A landscape with many valleys, sampled at points; each row gives a point and its height.
A ball rolls from a point to whichever of its 6 nearest points has the largest drop for the distance, and stops where none of them is lower. Distance is the straight distance between rows; heights are no part of it.
k288 h=279: [  5  11  30  -3 -12   0   3 -16   5  -6   0   0 -10]
k49 h=117: [  5  -9 -35   8  11   8   0  12 -20  13  -5  -1   4]
k860 h=633: [ 12  11   6  -8  -4  -7  -3  -4  -9   2  -1 -11  -6]
k251 h=302: [  6  13  39  -2 -13   4   6 -19   8  -7  -1   7  -8]
k487 h=194: [ -9  -3  11   4  -2 -11   3  -7  17 -18   5   5   3]
k39 h=251: [ 17  11 -10 -11   0  -5  -5   4 -24  15  -4 -18  -4]
k205 h=489: [ 22  24  22 -13 -12   6  -6  -1 -16  22  -3 -18 -17]
k740 h=149: [ 10  16  25  -4 -11  -2   1 -12   0  -2  -2  -6  -8]
k689 h=213: [ 13   1 -22  -5   6  -1  -3   7 -23  14  -6 -11   0]
k767 h=200: [  4  -8 -29   2   9   2   0   7 -17   8  -5  -3   4]
k59 h=187: [  1   6  15  -2  -3  -9   1 -10   9 -12   2  -1  -3]
k359 h=654: [  3  -2 -11  -3   4  -8   0   2  -8   0   0  -7   2]
k461 h=145: [ -4   3  19   1  -5  -8   3 -13  12 -15   2   1  -2]
k697 h=335: [  7  11  18  -4  -7  -5   0 -10   1  -5   1  -5  -6]
k448 h=246: [-21 -11   2   5   4  -9   3  -1  25 -21   9  10   9]
k778 h=228: [  3   9  30   0 -11  -3   4 -16  10 -10   3   4  -7]
k981 h=448: [-13 -14 -11   4   9  -6   2   4  10 -11   3   7   8]
k682 h=363: [ -3 -14 -31  10  10   9   1  11  -8   8  -4   6   7]
k271 h=713: [-20 -23 -28  18  11  18   0  16  13   2  -1  19  12]
k286 h=108: [ 10   3 -11  -6   3  -7  -2   3 -16   8  -3 -11   0]
k9 h=634: [  2  -7 -18   1   8  -4   0   5  -7   3  -2  -4   5]
k249 h=815: [ 20  25  37 -11 -17  11  -3  -5 -11  15  -4  -6 -17]
k537 h=550: [  0  -8 -23   3   9  -1   0   6  -9   2  -3  -1   6]
k930 h=602: [-17 -23 -31  17  12  16   0  16   6   2   0  16  10]
k137 h=368: [ 15  13   0 -10  -4  -5  -5   0 -17  11  -1 -16  -7]
k105 h=146: [ 25  28  20 -15 -13  10  -9   4 -21  28  -2 -21 -17]
k246 h=746: [ -2  -6 -13   0   7  -6   0   3  -1  -6  -1  -3   4]
k362 h=551: [-33 -24 -15  10   8   2   0  12  30 -12  11  23  16]
k108 h=345: [  7  -4 -20  -3   8  -4   0   6 -16   7  -4  -7   3]
k61 h=365: [ 12  17  40  -7 -16   8   3 -16   0   2  -3   2 -11]
k964 h=266: [ -3   8  31   2  -9  -4   6 -17  16 -16   3   7  -6]
k37 h=221: [ -4 -19 -37  17  10  16   1  14  -9  11  -5   9   6]
k835 h=109: [-26 -23 -21  12  11   7   0  13  19  -6   6  20  14]
k617 h=742: [ 22  23  24 -13 -12   5  -5  -4 -14  15  -4 -15 -13]
k541 h=282: [-17 -11  -3   4   6  -9   2   0  18 -16   5   7   8]
k646 h=263: [ -8  -4   0   2   2  -8   1  -4   9 -13   3   1   4]
k514 h=576: [ 8 12 11 -6 -9 -7  0 -8 -6 -1  0 -8 -5]
k631 h=388: [ 2  2  4 -2 -1 -9 -1 -5  1 -6  0 -5 -2]
k442 h=104: [ 8  6  3 -5 -2 -8  0 -3 -7 -1 -1 -9 -2]
k210 h=620: [-11 -13 -15   4   8  -3   4   5   7  -7   2   6   9]
k68 h=728: [ -7 -16 -26   9  10   4   2   9  -2   1  -2   5   9]
k603 h=600: [ 23  28  31 -16 -14  11  -6   0 -14  24  -3 -14 -17]
k435 h=542: [ 15  14   7  -9  -4  -5  -6  -2 -15   8  -3 -14  -7]
k874 h=727: [-21 -23 -25  13  10  10   1  13  10  -4   2  16  13]
k493 h=219: [-16  -6  12   6   2 -11   4  -8  23 -21   8   7   5]
k220 h=715: [-15 -18 -20  10  10   2   1   9  12  -6   1  12  13]
k602 h=331: [-22 -16  -8   5   8  -6   2   4  23 -15   7  12  13]
k695 h=107: [-24 -20 -15   7   9  -2   2   6  22 -11   6  16  12]
k837 h=369: [ 11  15  48  -7 -16  14   8 -17   4   4  -3  11 -12]
k542 h=816: [ 15  17  18  -9 -12  -1  -3  -5 -10   6  -4 -11 -10]
k464 h=564: [-25 -24 -24  13  10  11   0  12  16  -3   3  20  13]
k71 h=103: [ 20  20   2 -14  -7  -2  -7   2 -24  20  -3 -21 -11]

For each start below, name the point where the ball stops.
k246 | k461
k359 | k442
k249 | k71
k210 | k695
k874 | k695
k68 | k49

Call two points neighbours if one is among the 6 nearest of the other. Go from one point of each pair to the other, from neighbour to neighbour, staying as low as possible. Name the highest point that can't be avoided.
k695 and k461 | k448
k71 and k442 | k39
k49 and k442 | k689
k740 and k461 | k778
